Points on a hilly landscape, in no order, each with its height.
From any point a climber steps to the highest of the 4 points nearest to it. It stops when none of these is higher. Distance is the straight distance between rows; heights are no part of it.
J201: 108 97 83 110 93 92 104 106 75 98 89 93 111 112 87 106 113 83 109 105  h=5.86
J455: 100 125 124 113 106 77 82 62 142 88 116 118 122 89 85 82 58 156 84 126  h=2.35
J480: 91 111 123 119 115 90 118 78 150 76 92 100 97 101 105 81 73 136 85 98  h=4.32
J206: 114 88 92 115 114 93 111 101 86 87 100 99 100 102 108 108 104 92 120 105  h=4.63
J27: 97 73 90 99 89 116 108 128 76 104 72 89 83 120 68 82 100 54 90 79  h=5.23
J222: 113 119 88 130 76 71 122 64 85 85 90 73 113 114 111 120 120 64 102 118  h=2.83
J662: 104 74 87 100 113 116 93 137 73 110 83 102 92 115 73 97 96 97 110 97  h=5.75
J866: 108 86 86 96 112 103 92 127 76 115 95 110 104 103 91 106 104 95 116 106  h=5.66
J478: 96 116 91 111 56 80 120 91 83 101 86 69 105 125 75 99 126 40 101 95  h=1.83
J753: 82 132 116 75 78 94 86 85 124 106 133 114 97 87 108 114 114 136 84 102  h=4.64
J699: 95 86 93 97 70 111 112 114 84 104 73 85 92 118 75 77 121 32 93 77  h=5.06
J889: 89 114 115 91 106 101 96 89 133 98 112 113 87 88 108 99 88 136 90 94  h=5.12
J131: 91 118 121 131 108 73 100 61 147 78 104 105 114 98 97 73 66 144 87 122  h=2.48
J814: 98 130 119 102 104 83 78 67 143 97 128 124 122 87 81 88 75 157 76 127  h=1.69
J992: 89 92 85 71 72 118 65 131 67 133 87 112 105 111 62 84 128 87 86 109  h=4.52
J181: 80 96 108 80 128 131 86 108 124 118 105 131 91 82 94 103 64 149 80 84  h=5.87
J103: 106 123 87 113 57 69 107 86 73 105 96 83 116 113 81 107 130 58 96 108  h=0.07
J782: 85 101 105 82 124 117 95 103 132 108 106 119 88 85 99 98 72 143 81 89  h=5.64
J487: 100 87 90 113 83 95 121 114 74 94 75 76 95 123 66 97 103 52 96 89  h=5.15
J994: 91 125 124 106 82 89 103 76 137 78 116 90 101 96 114 103 107 127 87 105  h=4.94
J336: 98 86 103 107 71 105 116 108 84 103 70 73 84 116 80 77 115 19 104 66  h=4.81
J130: 104 103 88 110 65 84 106 103 69 101 92 87 112 118 68 104 123 64 105 103  h=3.70
J512: 102 110 115 109 97 94 113 85 122 78 118 87 92 94 125 104 106 111 96 97  h=5.99
J439: 91 97 84 83 63 109 90 115 74 119 83 102 98 111 69 77 135 48 87 83  h=5.05
J295: 108 118 91 134 75 71 127 78 80 94 84 67 112 122 90 118 113 51 108 105  h=1.43
J471: 109 87 113 123 133 98 130 92 128 69 90 83 85 89 134 91 78 108 105 94  h=4.93
J355: 101 98 86 73 99 109 65 131 85 129 111 123 111 95 100 101 114 111 113 105  h=4.12
J4: 89 97 102 75 121 127 80 114 115 123 110 124 92 82 105 102 81 127 100 86  h=5.82
J824: 92 93 117 123 130 101 120 88 148 67 85 96 82 95 110 76 56 127 95 90  h=4.67
J333: 115 86 98 117 125 100 131 94 108 79 98 83 88 95 132 95 89 99 117 105  h=4.39
J997: 105 84 86 109 99 103 114 121 72 96 76 91 94 122 69 102 104 70 105 101  h=5.78
J279: 88 108 108 78 119 110 90 91 132 108 112 121 89 84 97 100 83 148 84 90  h=5.59
J878: 109 98 85 116 88 85 110 99 73 96 92 86 107 113 87 112 112 70 106 104  h=4.92
J468: 97 96 84 85 85 101 78 122 68 120 108 112 113 103 83 101 113 99 111 113  h=5.76
J945: 99 77 90 84 83 130 97 123 74 112 71 94 80 115 71 71 115 40 90 73  h=5.03
J250: 117 83 93 101 124 100 107 111 85 99 98 100 95 96 104 106 100 99 120 101  h=3.48
J867: 115 121 94 124 73 65 113 70 84 98 104 74 121 110 118 123 124 63 104 118  h=3.63
J210: 113 112 92 120 92 81 123 85 88 88 106 80 107 102 118 117 113 72 106 113  h=4.30
J710: 110 124 92 106 56 70 103 78 79 112 115 92 127 110 100 124 131 70 101 115  h=2.91
J408: 94 124 128 111 100 83 92 66 142 84 111 103 112 92 92 86 81 147 78 115  h=3.89
J223: 89 110 123 121 109 92 113 77 140 65 100 90 90 99 110 86 83 126 93 98  h=3.42
J30: 109 74 104 106 162 119 124 110 123 92 80 99 76 93 117 91 67 114 112 85  h=4.89
J38: 90 135 120 90 90 92 84 66 139 92 124 111 109 87 86 101 96 152 75 111  h=4.62
J929: 88 119 133 127 87 85 110 65 132 66 111 76 95 100 137 100 98 110 93 103  h=5.50
J156: 98 110 94 83 90 95 80 108 89 114 124 117 109 89 116 120 117 114 115 105  h=3.57
J666: 114 94 89 120 95 90 126 103 77 91 91 82 104 117 87 106 106 76 109 104  h=5.07
J174: 107 99 111 96 121 105 112 104 115 88 106 103 88 93 127 101 91 114 111 94  h=3.33
J654: 113 102 100 124 101 85 122 80 100 76 97 73 100 108 133 111 104 87 108 114  h=5.88
J347: 96 92 85 76 92 116 65 134 65 134 91 120 114 101 69 95 112 106 106 112  h=4.51
J502: 91 119 121 94 107 95 93 77 136 94 121 113 97 88 87 91 81 154 77 103  h=4.83
J189: 112 115 107 120 87 82 116 74 99 78 109 78 102 102 143 121 113 89 103 116  h=6.03
J989: 122 93 90 127 111 86 125 86 90 82 92 78 106 107 115 115 104 82 115 110  h=5.14
J242: 91 119 96 76 69 92 76 96 89 111 133 114 112 94 116 116 127 103 103 106  h=2.94
J523: 105 93 83 98 100 94 86 121 76 111 97 103 110 101 87 101 110 93 114 108  h=6.15
J615: 107 118 91 101 71 76 94 81 79 108 119 97 126 105 105 118 126 80 103 115  h=3.61
J254: 85 78 89 66 68 138 73 127 67 141 76 114 97 112 63 71 134 63 72 95  h=3.44
J435: 105 109 97 91 89 94 90 97 94 96 123 108 106 100 123 118 118 103 107 105  h=4.82
J283: 103 100 107 91 114 107 100 103 106 105 115 108 94 86 116 108 98 112 112 96  h=2.51
J404: 100 108 109 89 94 98 98 99 104 101 127 112 105 90 122 108 112 108 102 102  h=6.49
J756: 106 77 114 116 155 114 128 99 131 73 76 99 77 89 125 76 58 113 110 91  h=4.73
J518: 91 91 110 81 134 124 89 106 132 111 95 121 87 81 100 92 64 141 88 81  h=5.62
J101: 100 84 113 108 141 115 119 97 136 80 88 102 75 89 116 81 64 123 97 85  h=5.19
J138: 107 98 92 94 106 100 96 112 85 101 112 109 106 96 105 110 101 96 116 108  h=4.77
J426: 98 115 111 106 87 91 103 83 109 87 123 92 101 97 135 115 111 105 92 103  h=5.63
J146: 100 93 115 118 123 102 119 87 128 77 95 93 82 93 129 98 85 112 102 100  h=6.46
J423: 94 87 109 92 148 127 109 105 125 108 89 115 80 82 112 94 61 125 92 86  h=5.37
J328: 109 112 95 113 83 81 105 82 89 90 116 90 118 98 122 118 113 85 107 108  h=4.88
J729: 96 66 88 101 101 122 104 134 70 107 70 92 85 121 60 89 95 60 99 81  h=5.25
J143: 99 90 95 66 123 123 72 127 94 135 102 128 103 85 103 100 89 118 119 97  h=5.04
J126: 90 109 103 77 103 104 88 106 114 118 122 123 96 85 110 114 102 121 100 95  h=1.19
J384: 96 77 84 96 85 114 88 134 73 114 82 97 95 118 61 91 108 67 94 95  h=5.40
J5: 85 98 93 72 56 116 72 118 69 132 84 114 106 114 58 78 131 73 76 101  h=4.17
J122: 84 136 121 90 78 87 93 76 130 93 129 105 103 92 104 102 111 144 82 99  h=5.61
J907: 95 97 108 87 125 113 97 102 128 104 108 118 84 86 108 98 79 127 93 90  h=5.31
J334: 84 76 84 78 84 135 77 138 67 131 73 106 93 113 59 74 112 69 75 84  h=3.09
J154: 111 80 106 107 146 107 126 99 117 80 87 90 81 87 122 95 70 105 112 92  h=4.49
J491: 92 88 87 100 76 102 102 120 75 107 85 89 100 119 64 89 117 58 93 89  h=5.35
J20: 94 96 122 133 111 91 123 77 138 63 91 79 90 99 131 84 84 114 99 99  h=4.65
J494: 100 102 88 86 65 105 67 124 68 131 100 117 120 108 68 94 134 89 91 112  h=4.57
J377: 83 85 100 70 135 134 85 109 117 132 99 132 92 81 99 101 62 145 91 76  h=6.48
J961: 101 116 94 86 74 85 86 90 91 104 135 109 119 95 124 123 127 100 105 112  h=3.91
J140: 95 95 94 76 136 119 82 114 114 121 102 121 88 84 109 106 80 125 113 91  h=5.65
J388: 107 111 85 123 69 79 118 86 80 97 91 77 117 115 86 113 121 63 107 110  h=1.37
J549: 99 115 118 113 89 89 108 76 114 75 118 83 105 99 142 105 110 105 96 109  h=5.79
J510: 107 75 85 94 131 118 81 135 70 125 80 109 97 101 79 97 84 108 121 102  h=4.11
J822: 108 84 100 102 137 107 109 106 104 85 94 100 86 88 112 102 88 110 113 94  h=3.21
J554: 102 85 87 82 129 123 72 134 86 129 92 112 104 93 87 105 92 113 119 101  h=4.53
J537: 93 101 82 100 54 93 94 103 72 116 94 94 110 110 61 97 128 58 94 96  h=4.22
J39: 86 128 114 90 89 96 93 78 130 98 120 105 93 91 102 100 104 142 82 94  h=4.96
J493: 110 95 85 87 99 101 78 125 75 123 109 120 112 99 96 103 113 104 116 109  h=5.24
J931: 105 70 97 96 86 120 117 116 79 101 68 80 82 116 77 72 112 22 100 66  h=4.71
J180: 99 94 108 91 128 113 105 100 127 91 100 110 78 88 115 97 76 122 95 89  h=4.85
J799: 103 127 93 96 54 70 92 77 75 112 127 99 134 105 113 126 135 75 102 119  h=3.07
J194: 97 81 88 80 119 136 65 142 64 134 82 114 107 105 79 97 101 113 113 101  h=3.92
J301: 112 76 93 101 139 112 109 129 93 96 78 100 90 98 101 99 82 104 120 96  h=6.45
J825: 99 84 93 69 140 133 79 128 107 133 92 123 97 82 100 104 66 128 116 80  h=5.11
J176: 90 93 114 97 139 116 108 100 137 94 88 112 79 84 106 90 57 137 85 82  h=5.49
J51: 115 104 105 116 98 84 115 83 104 80 106 86 101 95 138 113 103 91 107 110  h=5.80
J125: 97 92 86 94 79 109 80 126 64 116 94 104 106 113 69 87 118 85 97 101  h=5.43
J89: 90 110 115 92 104 98 98 87 119 88 114 98 90 87 128 101 105 113 98 95  h=4.91
J571: 104 104 86 99 69 87 93 101 69 116 104 100 118 106 77 109 125 78 103 107  h=3.56
J809: 108 124 97 113 70 73 102 77 83 97 121 90 117 105 125 124 123 79 103 118  h=4.40
J410: 110 62 91 119 132 114 123 136 77 96 68 83 86 119 73 96 88 79 105 93  h=4.31
J887: 88 128 109 88 72 88 91 83 108 94 139 99 104 93 120 118 127 119 94 101  h=3.58
J919: 104 98 86 121 79 83 127 99 85 88 82 68 105 122 71 106 111 50 100 100  h=3.06
J373: 110 88 83 106 106 100 102 124 73 100 90 96 101 111 80 104 107 89 111 100  h=6.01
J360: 86 119 130 138 103 74 110 60 150 59 91 82 104 104 106 72 76 135 91 106  h=2.87
J947: 96 76 113 94 153 125 119 103 134 92 83 114 75 83 113 87 60 131 96 85  h=5.32
J24: 107 105 115 126 94 87 122 67 112 73 105 68 99 108 154 108 100 85 102 112  h=6.26
J993: 104 110 86 82 66 90 69 102 76 122 126 120 123 99 99 111 131 100 103 119  h=2.82
J831: 113 113 88 112 72 81 109 84 74 94 106 88 117 108 100 119 119 73 105 114  h=3.25
J243: 108 74 95 97 155 121 108 131 95 103 78 105 85 97 101 100 76 112 129 94  h=4.33
J469: 90 86 103 79 147 134 87 116 122 126 93 124 93 83 96 100 45 143 88 80  h=5.85
J759: 106 111 90 91 72 94 83 104 81 108 118 112 117 101 104 111 120 93 108 111  h=4.03
J58: 101 114 88 97 55 76 87 91 70 112 112 101 127 103 84 105 133 78 100 113  h=2.86
J307: 87 99 114 99 128 110 97 91 136 85 101 118 86 91 91 92 68 147 78 91  h=5.57
J594: 119 73 95 116 147 111 122 111 98 84 82 97 80 101 117 98 79 100 124 102  h=4.38
J938: 87 113 124 108 115 98 104 78 143 83 103 110 92 95 95 86 69 143 76 105  h=5.26
J629: 97 127 95 85 56 78 77 84 89 110 142 104 124 92 121 121 135 97 101 110  h=3.08
J198: 104 98 113 108 109 94 114 85 119 72 107 86 90 91 135 102 100 108 106 103  h=5.77
J369: 119 103 97 107 97 88 114 92 92 89 111 92 111 100 119 111 113 89 110 111  h=5.36

Where does a climber stop that starts at each point below?
J254: J523
J455: J377
J814: J377
J710: J24
J867: J24
J480: J377
J615: J24
J831: J24
J5: J523
J571: J523
J945: J523
